Points on a hilly landscape, in no order, each with its height.
A ball rolls from a point to whichever of its 2 nearest points has the largest drop for the distance, and stops where none of them is lower. Distance is the straight distance between rows; heights are no part of it.
j_129 height 662: [-12 -39 -25 -25  13 -16  -9 -31  12  -4  14  28   2 -26  -2  21  13 -11
 -32  37  15  -6   7  -7  -2 -35  -5 -37  -9  13  32 -14  41 -15 -25 -14
   2  11 -34  50 -12   0  -8 -16 -45  25 -18]
j_209 height 688: [  3 -16   6   6   0  -5 -11 -20  -7   3   4  23 -25 -13   1 -37 -11   0
 -31  13  -2  -9  -6 -10 -10 -27 -23 -22 -15   1  -1 -29  42 -20  11  -6
 -25 -20 -10  15   0 -15  -6   9 -35  -1 -13]
j_565 height 942: [ 15  22  31 -23 -36  14 -26  -9   3   3 -10   1   7 -33 -49 -28 -21  -8
  30   2   1  -5  28   6 -26 -48 -48  -7 -20 -20   3  -9  45 -16 -12  -2
 -30 -34   3  34  11  -8 -38  23  27  -7 -20]
j_113 height 361: [ -5  38  -7  -8   7  32 -43  -3   0   2 -18 -23 -21  -4  -7 -17  19   2
  11 -14  11  11   7  -4 -30 -37  21   9 -28  -6   9 -17  -8   0 -10 -12
 -39 -20  13  13  14  -7 -39   9  26  10   2]
j_421 height 661: [ 11  -8  24  17  -7  -7  -6 -26  -1  -2 -11  14 -48  -8   3 -51 -10  -4
 -10  13  -9   3   1  -6 -17  -9 -40 -21  -8  -3 -30 -10  14  -8  24   8
 -11 -11  -3  15  -3 -29   7  19 -31  -1 -13]
j_872 height 192: [ 21 -22  21  20 -51 -31  44  -6 -11  -2  21  29 -38 -10  33 -71 -63  15
 -12 -26  -2 -32  -1   7  27  19  -9 -22 -46  22 -45 -34  31   1  32 -25
  -8   9  -1 -46 -26  35  -4  10   6   3  -6]
j_402 height 521: [  3 -18  10 -13  -4  -8  24  10   2   1  15  27  30  -4   0  15 -10  -8
 -15  36  -3  10   3  -4  20  11 -35 -15  19 -10  13  17  20 -10  -2  10
  24   1 -20  22  -6 -13  32  -9 -59   8   2]
j_201 height 687: [  0 -21 -10 -19  -2 -17  -3 -21  -4  -1  17  38   0 -18   6 -11 -13  -8
 -25  19   9 -16   7  -1 -10 -28  -9 -24 -18   6  22 -28  58 -17  -5 -10
  -4 -22 -15  33  -6   3  -6  -7 -47  10 -27]
j_994 height 403: [ -9  15  -8   3  26  33 -52  15 -27  20 -47 -10 -14  21  39  -9  36  45
 -16  -4   2  17   2  -5 -22  -6  10  24 -12   2   0  16 -54 -14  -7 -24
 -30   4 -13 -31  37 -23   3 -15  11  20  52]
j_958 height 442: [ 13  19  10 -17 -26   9   0  25   7  -5  15 -13  40  -5 -43  12 -31 -13
  36  -9 -11 -16  17  25   7  11 -16  18   8 -20  14  13  26   6 -11  31
   1 -24   4  -3  -8  20 -31   6  38 -16   0]
j_63 height 807: [ 19  22  -2  17 -18   4  -8 -28   3  -8  15   1 -37  -4   2 -65 -23  -6
  16 -29   1 -12   6  -1 -20 -26  26   2 -44  -7 -28 -43  15  15   9  -9
 -27 -10  40 -11  -7  23 -46  30  20  -9 -37]
j_681 height 780: [  4 -57   8  42  25 -27  14 -57 -18   7  26  -2 -68 -28  35 -44   5   1
 -42  27  22 -32 -19 -11 -22 -18 -29 -64 -36  30 -45 -21  11  -1   2 -18
  10  26 -28   5 -23   6   8  14 -46 -10 -17]
j_990 height 686: [ -5  13 -25  -4   4  -9   1 -31   6 -13   9 -15 -20  -6  -9  -9  18 -21
  -1   4  14   4  -9  -7  -6 -34  21 -18 -13   1   4 -29  23   9  -1 -11
  -8 -11  14  28 -10   2 -13   9  -3  -5 -32]
j_436 height 636: [ -5  15  18   1  22  12   6  42 -30  28 -14  30   4  32  44 -11 -14  38
 -28 -17 -17  -2  -2 -10   2  27   9  62  23   1  14   6 -20  -6   0  11
  -2   0   1 -66  26 -12  36  -3  -4  -1  27]
j_717 height 448: [ -6  32  26 -36 -31  17  -7  11  20 -14  -3 -31  53  -5 -48  41   4  -5
  44  -7  -6  16  17   6  -4 -19 -24   8  29 -10  20  27  -8   5 -12  16
  -6 -30   9  30 -21   1 -20  19  50 -27  -9]
j_693 height 366: [  5 -36 -10  14   3  -8  -8  21 -18  -2  -5   1 -28 -22  -1 -12  -8   7
 -17  -4  -5 -12  -7   7  10  12  19 -21 -37   7 -12   0   8  -1   0 -23
   3  27 -31 -12  16  19 -25 -24  17  38  29]
j_816 height 741: [  6 -55 -15  27   8 -35  40 -22 -18   1  29   8 -34 -18  27 -14 -17  -8
 -32   5  -2 -34 -14   2  26  18   4 -45 -24  17 -23 -17  19   3   7 -23
  23  39 -20 -15  -7  29  11 -16 -28  12  -2]
j_856 height 838: [  2  28 -28  -9  30  17 -11   2   6   3   6 -12 -13  19   7 -19  11   4
  19 -36  14  -8  -9  -1 -17  -7  64  47 -31  -4  14 -37 -14  19 -12   4
 -14 -11  41 -32   1  29 -35  -6  39  -9  -4]
j_501 height 616: [ -2 -20 -29 -22   0 -15  17  -3  20 -15  22  14  28 -19 -17  44  -7 -17
  -3  14  -1  -5  -4   3  22   8  33  -8   3  11  22  -5  32   0 -14  -8
  22   8  -9  20 -11  32 -22 -26 -11  24  -1]
j_136 height 822: [ 13  24 -15   4   9   0  -8 -17  10  -7  19   2 -21  -8   2 -38 -16 -13
  14 -32   9 -16  -5   0 -15 -14  51  17 -33  -3   2 -43  17  19  -2  -7
 -17 -12  40 -20  -1  36 -48   8  26   0 -27]
j_472 height 646: [  6  39  21   3   2  18   0   6 -14  18  -3  28   0  30  38 -32 -16   7
   1 -21 -16  -3  -5  -6   2  10   6  55  10 -13   1 -13 -17   2   8  25
 -18 -11  38 -51   7 -19   6  22 -16 -34  -5]
j_920 height 531: [  2   8 -15 -25   9  -2  27  -1   2  11  20  24  54  13  23  30 -18  -9
  -6   6   5  -9   1  -9  20   9  15  34  25   6  35  -4  32   0  -6  22
   7 -16  -1   0  -3  11  17  -5 -37  -8  -6]
j_630 height 570: [  4   3  37 -27 -25  13   9  26  -3   5 -12  31  80   3  11  49  -7  18
  -3  13  -3  20  17   3  13   5 -33  22  46  -2  48  36  -1 -11 -22   2
   0 -17 -27  17  -9 -14  20   1 -47  -5  26]
j_944 height 860: [-22  23 -30 -10  30  19   0 -22  10  10 -20  -6  19  43  34  35  49   1
   1 -18  23  -2 -13 -11 -15  -8  50  40  20  -1  17 -22 -28  14   2  -3
  -8  -7  32 -20   4   3  11   3   6 -24  11]
j_815 height 615: [ -7 -21 -34  -2  24 -11  27 -16  11   4  19  -3   4   1   9  43  28 -13
 -12  20   9   2 -20  -6  18   2  26 -20  12   8   0  -6   4   4 -10   6
  26  23   2  14  -1   8  26 -16 -18  -3  -9]
j_547 height 930: [  8  43  28   2 -28  16 -17 -18   7  -3   2 -10  -9  -9 -40 -42 -19 -18
  44 -17  -4   2  23   1 -28 -31 -28   5 -16 -26 -11 -18  16  -1  -4   7
 -28 -33  32  16   5  -6 -38  35  42 -22 -39]
j_622 height 392: [  2  19   3  -9 -25   9  -3  26  15 -18   1 -36  25  -3 -57  13 -13 -11
  45  -5 -13   9  13  15   5   8 -21   0  12 -14  -5  25   3  11  -4  30
   1 -10  12   9 -17  11 -15   7  57 -19  -6]
j_409 height 821: [ -8 -41   4  41   6 -22   5 -48   3 -14   7 -34 -63 -33 -24 -25  15 -15
   6  30  27  13  -4   1 -25 -17 -34 -69 -14  16 -42  -1 -10  18  18 -28
  21  15 -32  60 -10 -12   5  20   2   0 -33]
j_869 height 893: [-17 -11 -16   6  15   7 -24  13   8 -16 -25 -34  -8   5 -22  42  51   7
   3  13  12  26  -5   4   1  -4   1 -28   7  -3  -9  28 -42   6  -1 -12
  13  15 -19  20   5 -13  10 -19  11  10  22]
j_719 height 800: [ -5 -47   8  40   9 -18   9 -53  -2 -13  12 -17 -73 -31   2 -50   7  -5
 -16  25  21 -13  -9  -5 -19 -25 -29 -71 -32  30 -56 -14   4   8  15 -29
   6  18 -31  28 -22  -6  -9  14 -14  -8 -23]
j_28 height 446: [ -2 -60 -24  -8   8 -17   6  29  12  -2   8   0   4 -28 -23  38  -4 -10
  -4  15  -4 -12   2  20  26  27  28 -30 -24  11   4  11  -4   2  -8 -38
  28  44 -37   5   1  33 -12 -42   7  41  38]
j_673 height 597: [ 17  17  19 -13  18  23 -40  48 -23  28  -9  12  21   6   8  -3 -11  35
  -2 -21  -9 -10  13  15   1   4  -4  45   6  -1  29  11 -12  -3 -17   4
 -18 -16 -17 -39  19   1 -12 -16  17   9  33]
j_531 height 664: [ -5   4 -17  23  14  -1   5 -35   4  -5   6 -19 -34   5   7 -12  25 -15
 -13   4   7   4 -19 -15  -5 -18  21 -24  -6   4 -23 -19  -9   8   0   0
  -5  11  19  18  -6 -11   4   8  -3 -12 -25]
j_737 height 579: [  8  23  21 -30   2  22 -39  42  -9  21 -11  12  50  -4  -8  25 -12  27
   8 -16   6  -5  18  20   4  -7  -2  42  11   0  40  23  -8  -6 -32   2
  -8 -25 -27 -24   4   8 -24 -22  14   0  41]
j_802 height 729: [ 18  16 -19 -14  -1 -19  12 -44   9  -5  38  27   6 -13   8 -25 -25 -27
   1  -8   4 -34   1  -8  -6 -30  28   4 -20   4  16 -56  63   3  -1  -7
 -19 -32  28   3 -13  34 -29  15 -14 -16 -44]
j_291 height 535: [  5  52  41   5 -23  36 -31  15  -7   1 -28 -13  10  23   0 -19  -3  17
  25 -13 -16  -4  18  20 -17   6 -37  45  10 -21  -1  29 -43  -7   5  23
 -28 -17  33 -34   4 -35   2  23  23 -29  15]
j_386 height 363: [ 10  -5   1   7  20  25 -57  28 -32  25 -31   2 -31  -2  19 -33  10  39
 -20  -5 -18  13   7  -5 -18  -6   2   6 -36   2   5  14 -30 -20  -4 -18
 -36   5 -29 -28  35 -12 -18 -19  15  34  38]
j_512 height 895: [-17  38   3 -14 -17   4  15 -32  19 -12 -14  -5  40  17   4  34  25 -20
  25  -1  16   6  -2 -11  -8 -23  -9  20  49  -8  24  -6  -7  10   8   5
  -8 -38  35  28 -15 -30  21  18  -9 -33 -31]
j_798 height 882: [-19  39  13  -2 -14  22  -3 -23  16 -16 -37 -16  44  35  16  37  31   4
  34 -26  14   3   6   3 -17  -5  -4  39  49  -5  21   8 -38  12  18   0
  -7 -33  50  -6  -5 -25  28  31   1 -36  -2]
j_509 height 877: [-27   2 -21  12  13  11 -21   8  13 -28 -33 -59 -25   8 -34  15  48   6
  23   8  10  46  -5   0 -18   0   0 -34   3   4 -16  35 -61  13  22 -13
  17  14  -4  27  -6 -11  12 -10  57   4   8]
j_382 height 527: [ -1  39  38 -14 -17  32 -21  19  -2  -1 -10 -24  35   8 -14   7 -17  10
  35 -19  -8  -9  18  23  -1   0 -37  38  24 -26  10  26 -14  -1 -12  32
 -19 -30  22 -17   5 -14  -4  16  39 -34  11]
j_530 height 840: [-15 -19   2  19   4 -11  -6 -21  12 -15  -8 -37 -45 -24 -37  -6  30 -14
   8  22  15  32   1  -2 -19 -29 -27 -50  -7   2 -22   6 -11  12  13 -17
   7   3 -24  49  -2 -27   5  10   9  11 -23]
j_378 height 770: [ 12  18  12  -3 -42  -7  18  -7  15 -18  17  -2   5 -17 -33 -24 -49 -24
  38 -14  -8 -23  11  12   2   2 -17  -2  -7 -14 -24 -23  42  10  13  19
  -5 -24  27   4 -15  34 -25  34  37 -22 -35]
j_669 height 412: [  3  28   4  -5  -8  16 -36   4  -1   5 -18  -3  -9  -2   0 -17   9  10
   7  -5  -2   8   3   5 -11 -19  -6   7  -5 -13   0  -6  -8  -1   0  -4
 -31 -19   5   3  13 -25 -17   6   3   5   2]
j_4 height 598: [  2  13  25  43 -13 -22  25 -21  11 -20  -1 -23 -38  11  -9 -21   6 -12
  13  10  -5  26 -16   1  -6  28 -28 -12  10  -9 -54  16 -24  11  35  27
  16   4  11  16 -13 -38  29  26   8 -11 -31]
j_549 height 507: [-12  11 -25  18  11  -4   6  -7   7 -28 -16 -37 -21  36   6  -2  30  -5
  16  -5  -4  13 -17  -6  -4  26  19   0   9  -2 -31  18 -43  21  17  26
  20  20  33  -9 -16   0  22  -1  37 -20  -7]
j_874 height 916: [-10 -41 -37  25  17  -8   4  -3   9 -28   6 -38 -42 -12 -25  12  21  -6
   6  11   6   3 -17  10   2  13  35 -54 -32  11 -26   1 -17  12   4 -24
  18  49 -14  15  -6  24  -7 -20  33  22   8]
j_470 height 907: [ -9  42   5  -2  -8   7   9 -22  11 -11  -6  -9   0  17  -2   0  21 -20
  18  -9   3   2   1  -8  -2 -17  -8  11  19 -10  -2 -14   1  10  12  17
 -12 -26  35  15  -9 -20  12  25   3 -19 -29]
j_686 height 709: [  0  -6 -25  -7   7 -18   5 -42   8 -14  26   9 -17 -23   3 -22  -9 -19
  -5  -6  15 -15  -9   3  -9 -42  34 -22 -36  14  11 -55  52   6  -5 -32
 -20 -11   7  11 -12  26 -32   5  -3   7 -37]
j_899 height 170: [ 16 -42  18  29   3 -26  11  12 -41  31  16  17 -51   1  53 -59 -27  22
 -51 -22 -19 -20 -13 -25   7  32  16  -7 -31  20 -29 -12   4 -10  15 -15
   3  47 -17 -61  14  11   9  -3  -1  32  21]
j_964 height 447: [  2 -16   3 -24 -17   1 -27  15  11   2 -10  15  15 -26 -33  28   2   0
  -4  23   3  14  13   7  10 -15 -12 -21  -4  -4  17  16  25 -16 -13 -11
   3  -5 -33  41   3  -4 -22 -16 -18  29  11]
j_761 height 588: [ -4  10  29  11  -1 -11  41   3  -8  19   0  35   4  30  33  -5 -14   2
 -33  15 -12  -3 -16  -6   7  30 -33  20  44  -6   8   6   1 -19  11  22
   8   1   5 -23   9 -43  64   6 -61 -15  -2]
j_905 height 941: [ -7 -18 -18  34  -3 -15  17 -13  13 -31   0 -55 -46  -8 -47  -9  22 -16
  26   7  10  21 -13   0 -12  10  -2 -54  -4   5 -44  16 -27  26  22  -5
  29  22   3  38 -14   4   1  14  50   2 -32]
j_587 height 618: [ -4  17   2  -5  34  19 -25  46 -34  26 -16   9   4  29  32 -14  -3  45
  -8 -28 -10  -7   5  -3  -6  16  20  68   4   5  22   9 -31  -1 -13   3
  -6   0   4 -68  23  11   7 -10  19   3  35]
j_194 height 418: [  9 -13  -4  33   2   3 -10   0  -7  -6 -13 -14 -47  -2   7 -32   3  10
  -5  -6 -16  -2 -10   0  -4  16  11 -30 -25   3 -38   5  -9   5  13   0
  -7  24 -11  -9  11   3 -11   0  14  18  11]
j_966 height 851: [-18  34 -24  -4  30  21 -22 -12  -1   7 -16  -5  -4  36  30  -6  32  11
   1 -22  20  -3 -10 -13 -22 -13  44  40  -7  -9  12 -22 -31  10  -5  -3
 -22 -10  32 -25  13  11  -6   1   9 -18  11]
j_312 height 85: [ 18 -33   9  23 -21 -35  26   5 -24   7  17  16 -42  -6  38 -51 -35  12
 -28 -22  -9 -21 -12  -4  20  28  15 -23 -32  18 -34 -23  18   5  25 -19
  -2  31  -9 -48   1  34   0  -7   2  21  15]
j_775 height 445: [ -5  27  10  14  15  37 -47  -8 -10  21 -55   1 -25  21  51 -22  42  41
 -15 -14  -4  19   9  -7 -41 -11  -4  38 -14   4  -1  15 -65 -25   4 -29
 -36  -5  25 -25  31 -56   8  12  -6  -5  31]
j_184 height 918: [  2  47  16   5 -19  11   4 -22   9  -9  -7  -7  -5   3 -20 -28 -11 -22
  34 -18  -7   1   7  -5  -9 -26 -23   8   7 -22 -11 -18  -1  10   9  19
 -19 -32  43  15  -7 -20 -13  35  21 -27 -46]
j_477 height 724: [ 10 -26 -19  16   9 -23  29   6 -11   3  25   7 -12  -6   8 -10 -15  -8
 -18  -7 -11 -21 -16  -4  26  33  27 -12 -12   2 -12 -12  20   5  12   5
  20  25  -4 -16  -1  25  13 -16  -4   7  -1]
j_907 height 640: [ -4 -21 -22  25  25 -14  22 -35  -1   9  22  -9 -30   2  22   0  18 -19
 -31  21   8 -10 -23  -5   1  -7   5 -38  -2   8 -25 -16   1   3  -2   3
  14  26  -4   9  -6   1  25  -6 -30  -3 -18]
j_23 height 318: [ 11 -27  -7  16  22   8 -34  23 -34  22 -13  -1 -35 -19  12 -31   4  27
 -25  -1  -4   1  -5  -6  -8  -6  10 -16 -49  16  -6   0   1 -13  -1 -32
 -28  14 -36 -17  33   0 -24 -24  12  52  38]
j_97 height 857: [-16  11  -3  11  -6  11 -20  -9  12 -16 -29 -47 -23  -7 -43  -1  29  -5
  19   4   7  38   3  -7 -19 -22 -16 -34  -5  -7 -14  16 -26   8   8 -18
  -6  -2  -8  41  -1 -27 -10   7  46   8 -13]
j_290 height 273: [  5 -33 -14  16  47 -21  36  10 -29  30  18  27 -13  14  46  12  -3   4
 -50  -3 -12 -22 -23 -25  17  25  32   3   2  12 -11  -7   1  -8  -9   6
  21  43 -13 -43  19  20  45 -21 -10  11   4]
j_489 height 619: [ -4  21  33  15   4  -6  20  25 -19  34 -16  29   8  42  35 -15 -21  25
 -28  -5 -21   2  -6 -11   6  41 -12  53  36   2   4  14 -16 -16   6  14
  -3  11   1 -55  27 -39  54   6 -35  -7  14]
j_37 height 547: [ -5  26  41 -30 -31  12   5   2   1  -7 -20   6  68  -1   5  41  -1   6
  10   3  -2  14  19   9   3  -7 -45  19  48 -11  30  28  -1 -11  -5   8
  -8 -33   0  23  -7 -26  22   8 -37 -21   9]
j_227 height 617: [ -4  46  29  -1 -13   9  12   4  -3   4  -1  13  19  25   9 -14 -23  -7
  11  -7 -15  -6  -1   3   6  15 -19  40  31 -17   8   2   2  -2  13  33
  -9 -29  30 -20   3 -25  13  24 -28 -30  -7]
j_187 height 789: [ 21  22  14  14 -39   1   7 -17   9 -10  13  -1 -22  -2 -10 -59 -41 -10
  28 -35  -7 -20   9   9  -7   4  -7   5 -27 -16 -34 -26  27   9  12  14
 -20 -15  29 -17  -9  28 -35  33  27 -22 -31]
j_770 height 952: [ 12   5  37  -8 -30   6 -26   7  -5   9 -13  13  -3 -25 -29 -25 -24  -1
   5  14  -5  -1  24   7 -10 -26 -63 -15  -8 -15   6   3  39 -24  -3   1
 -26 -29 -17  27   9 -18 -21  16  -2   7   3]
j_805 height 928: [ -7 -18 -36   8  -1 -10   7   2  15 -34  -4 -50 -29  -6 -46  10  22 -17
  24   0   6  16  -7   9  -6   9  27 -44 -18   5 -22  12 -15  17  12 -11
  20  24   5  27 -10  23 -10  -5  47   9  -6]
j_641 height 871: [-27  25 -11   2   9  12   4 -37  19  -7 -35 -16  36  37  28  48  54   6
  11 -22  21   2 -11  -8 -27  -6  24  28  45   1  19  -4 -35  14  13  -8
   4 -21  47  -5  -2 -18  37  15  -4 -33  10]
j_476 height 553: [  0  12 -16 -29   3  14   4  24   6   7  10  13  57  15  13  45  -2   4
   5  -9  -3  -5   5  -2  18  10  23  38  26   2  38   5   7   7 -19  15
  12 -21   4  -3  -4  14  -6 -16 -15 -10  16]
j_995 height 308: [ -5 -20 -12  -1  41  -8  36  18 -21  42  13  34  12  23  41  27  -7   8
 -51  -2 -11  -7 -10 -25  16  25  19  17  15   7   6  -2  -9 -10 -11   8
  20  18 -26 -34  28   2  50 -22 -31   9  10]
j_546 height 903: [-14 -37 -30  11  23   2 -12   9  14  -5  -8 -40 -28 -15 -20  41  41  -2
  -5  20  10  20 -13   3   4   2  17 -39  -8   9  -8  17 -29   5  -1 -14
  22  43 -26  25   8   4   2 -21  12  18  25]
j_956 height 489: [-10   9  19 -21 -31   6 -10   7  15 -15 -16 -17  35 -15 -44  34  10 -10
  36  12  -1  26  15   3   3 -19 -39 -12  22 -15  10  20  -1  -4 -11   7
   1 -22  -7  48  -9 -18   0   8  15  -2 -12]
j_902 height 671: [  0  27  -7   0  14   4  10  15  -5   3  12  14   5  43  27 -16 -10   4
   8 -28  -5 -17  -6  -4   4  21  32  62  14 -10   0 -13  -9  22   4  28
   1  -4  41 -57  -8  11   4  12   9 -26  -4]
j_642 height 490: [  2  27  28 -29 -20  28  -4  19   3  -3   9  -6  59   3 -20  26 -28  13
  34 -16  -5 -12  24  29   6   1 -33  35  31 -17  26  31   6   1 -18  39
 -12 -29   3 -11  -9  -3 -11   8  16 -32  14]
j_155 height 342: [  7 -36  -3 -13  26 -11  27  23 -20  41  21  50  22   2  32  29  -9   1
 -43  15  -1  -5  -2 -25  18  15   2  -4  15  10  20   3  20 -17 -11  -3
  25  21 -36  -8  25   2  38 -26 -48  22  14]
j_316 height 574: [ -2 -12 -30 -38  -7   4  18  25  22  -6  17   3  62  11 -11  72   3  -5
  13   6  -1  19   6   5  20  19  29  22  29  15  32  19  -2   1 -20  11
  31   3  -9   5 -19  28  -5 -25  -3   2  17]
j_440 height 500: [  7  30  -4 -29   9   5   7  -3  -7  17  23  36  40   5  19  -8 -28  -9
  -1 -12   3 -21   1 -12   8 -15   9  53  13  -3  32 -24  33   4  -5  22
 -15 -35  16 -14  -2   4  -8   4 -31 -18 -18]
j_912 height 559: [  4  20  20 -35 -17  28 -44  27  -1  13 -20   2  47 -23 -19  33  11  23
   6   4   3  11  21  18  -4 -24 -10  12  12  -4  39  21  -9 -16 -34  -6
 -24 -27 -31  16   4  -6 -28 -11   0   9  32]
j_502 height 487: [  5 -31  10 -23 -24 -11   4  13  11 -11  12  29  25 -23 -28  15 -18  -8
   1  43   0  15  19  -1  24   3 -46 -28  13  -7  15  29  33  -9  -6   1
  21   0 -29  49  -7   3   0  -6 -47  19   3]
j_204 height 595: [ -2 -29 -34 -17   4 -13  18   7  21  -8  23   3  31   0 -10  58  16 -18
  -2  20   3  14  -7   2  29  14  24 -12  22  12  10  14   3  -2 -16  -1
  33  27  -9  15  -5  19  18 -30 -15   8   8]
j_832 height 383: [ 12 -58 -15 -12   8 -27  42   5  -4  16  34  35  24 -13   8  30 -25 -12
 -34  28   1 -11  -5  -4  33  26  -3 -21   7  10  20  10  25  -9  -7  -6
  38  37 -33   8  -1  20  20 -27 -44  31   9]
j_749 height 630: [  1   4  24  31 -15 -21  19 -27  13 -10  -1   8 -34  -4  -6 -26  -9 -20
  -4  15  -5  10 -11  -4   7   7 -38 -21  18 -11 -38  -2   4   4  30  22
  11 -10   8  17  -9 -31  26  21 -17 -12 -26]
j_360 height 760: [ -1 -68 -12  31  15 -33  31 -39 -15  -7  37   7 -47 -33  23 -15  -6  -7
 -34  23  21 -46 -14   8   6 -10 -13 -75 -42  32 -27 -29  23   7  -3 -36
  15  37 -35   9 -25  28   5  -9 -31   2 -14]
j_623 height 750: [ 10  11 -12 -14 -20 -18  14 -16  21 -11  26  10  20 -18 -22  -8 -31 -22
  21  -3   5 -18   9   6   9  -9   1 -11  -5  -3   7 -29  55   6   7   6
  -3 -29  20  22 -16  29 -27  14  -1  -3 -43]
j_552 height 689: [ -2  13 -29  -3  21  -5  19  18  -1  -3  12   0  22  42  11   8  -6   4
   8 -15 -11 -17 -13  -2  13  39  47  49  14   1   6  -3  -9  19   4  30
  19   9  33 -44 -10  27  17  -8  24 -18   2]
j_139 height 706: [  4  -3 -28  10  11 -13  22  26  -6  -5  15  -6   4  16   6  -2 -24  -5
   4 -14 -20 -13 -13   1  15  43  39  20  -3   7  -9   1   9  17  10  25
  25  18  16 -38  -3  35   4 -14  26   0  -3]
j_615 height 486: [  1  45  24   6   0  44 -46   3 -13  11 -42  -6  -8  24  23 -29  13  32
   7 -17  -6  11  18   4 -29  -5 -17  44  -6 -12  -3  21 -61 -11   4  -3
 -36 -13  24 -31  25 -43  -4  14   8  -9  26]
j_32 height 637: [ -4 -30 -32 -27   0 -31  16 -33  25 -17  26  18  27 -18 -16  36  10 -22
  -6  29  14  -1   3  -1  13 -18  18 -23   1  11  28 -14  45 -10 -17  -8
  18   3  -7  42 -17  20 -11  -7 -33  16 -29]
j_969 height 417: [  1 -68 -13 -12  18 -24  15  22   1  10  24  26  11 -26   3  38 -16 -15
 -22  15  -3  -7   4  -3  33  26  18 -20 -12  17  19   6   7 -14 -13 -28
  37  46 -40   1  11  24  -6 -46 -18  41  28]
j_287 height 458: [  8  30  13 -20 -12  17 -25   5  -7  13   7  21   9 -10  -1 -17 -16  -6
   8 -12   2 -13   9  -7  -1 -25 -11  36  -8 -14  19 -17  17  -6  -8  11
 -28 -37   6  -7   7 -12 -17   9  -6 -10  -3]
j_318 height 518: [-10  14  22 -26 -22   5  -2  -3  12 -12 -15  -1  47 -10 -19  34  21  -9
  18  16   1  28  12   0   4 -22 -39 -10  38 -13  14  18  -2 -12  -3  -2
   0 -20  -6  50 -15 -34  19   5 -28 -13 -12]
j_594 height 461: [ -6   4 -16  30  19   2  -8   1  -4 -11 -19 -29 -37  18  12 -20  20   7
  -5  -3  -4  14 -15  -3  -6  24  24 -11 -14   0 -46  16 -33   9  15  10
   7  35   9 -15   0  -2   8   0  17   2   7]
j_349 height 230: [  8 -40   6  19  32 -23  25  22 -38  37  15  30 -29   5  48 -27 -24  14
 -57 -10 -20 -14 -10 -31  13  33  25   3  -4  13 -15 -13   0 -14  -1   1
  16  43 -21 -52  29  14  29 -10  -8  33  19]
j_880 height 577: [ -3  44  30  15 -18  16   1   6  -2 -12 -32 -12   3  29  11  -7   3   8
  23  -7 -14   7   0   9  -6  18 -26  39  30 -19 -11  15 -38   3  12  21
 -12 -14  37 -20   4 -42  26  25   2 -27   3]
j_665 height 475: [  1 -37 -21 -16   3  -3 -18  34  18 -10   1 -15   4 -27 -45  38   5  -4
   8   6  -5  12   7  20  15  13  28 -21 -28  13   9  18 -10  -9 -14 -29
  19  33 -27   6   0  26 -29 -39  26  41  31]
j_542 height 558: [-11   2  27   1  -1 -14  53   0   2   8  13  33  37  22  21  14 -14  -4
 -23  32  -5  12 -13  -4  12  32 -43   1  44  -4  14  20   5 -12   6  28
  23   1  -8   6  -1 -29  67   0 -67 -12  -5]
j_951 height 510: [  5 -11  -3 -29 -19   7 -37  40  25 -13  -7 -19  23 -28 -57  48   7   6
  16  10  -2  24  14  26   1  -8   1 -15  -9   3  22  27 -11 -11 -28 -17
   9   7 -33  27  -7  21 -37 -19  38  27  39]
j_822 height 554: [-13  16   2  33  -2 -13  18 -29  12 -29 -22 -40 -31  20   7  -7  36 -15
  25   4   9  27 -17   1 -10  18  -6  -6  19  -3 -42  26 -50  16  25  19
  26  14  32  13 -11 -33  33  12  25 -21 -18]
j_828 height 537: [  6 -13   4 -32 -11  16 -43  44   2   2 -15  -1  41 -16 -30  58   9  23
  -4   7   3  26  15  15   6  -7   9   8   6   6  36  35 -17 -17 -32 -19
   1   4 -39  19   2  11 -25 -30   6  25  46]
j_684 height 407: [  6 -22  -1   0 -11  -1 -21  25  -5  11  -4   9  -4 -35 -19  -2  -3   8
  -3   4  -4  -8   9  10  14  -3   0 -17 -30   4   9  -5  26 -13  -1 -19
  -5   0 -40   9  12  16 -39 -18   2  41  21]

Where does a ball stop that starts at each point below?
j_912 => j_312
j_209 => j_23
j_97 => j_622
j_816 => j_622
j_227 => j_622
j_316 => j_113
j_905 => j_622
j_761 => j_23
j_856 => j_204
j_547 => j_204
j_802 => j_204
j_832 => j_312

Call two points neighbours if one is among the 2 nearest of the other. Go from one point of each pair to the other, from neighbour to neighbour, staying as low as possible. Name the highest point that can't be avoided.
j_312 / j_23 => j_436
j_204 / j_23 => j_209
j_23 / j_622 => j_291
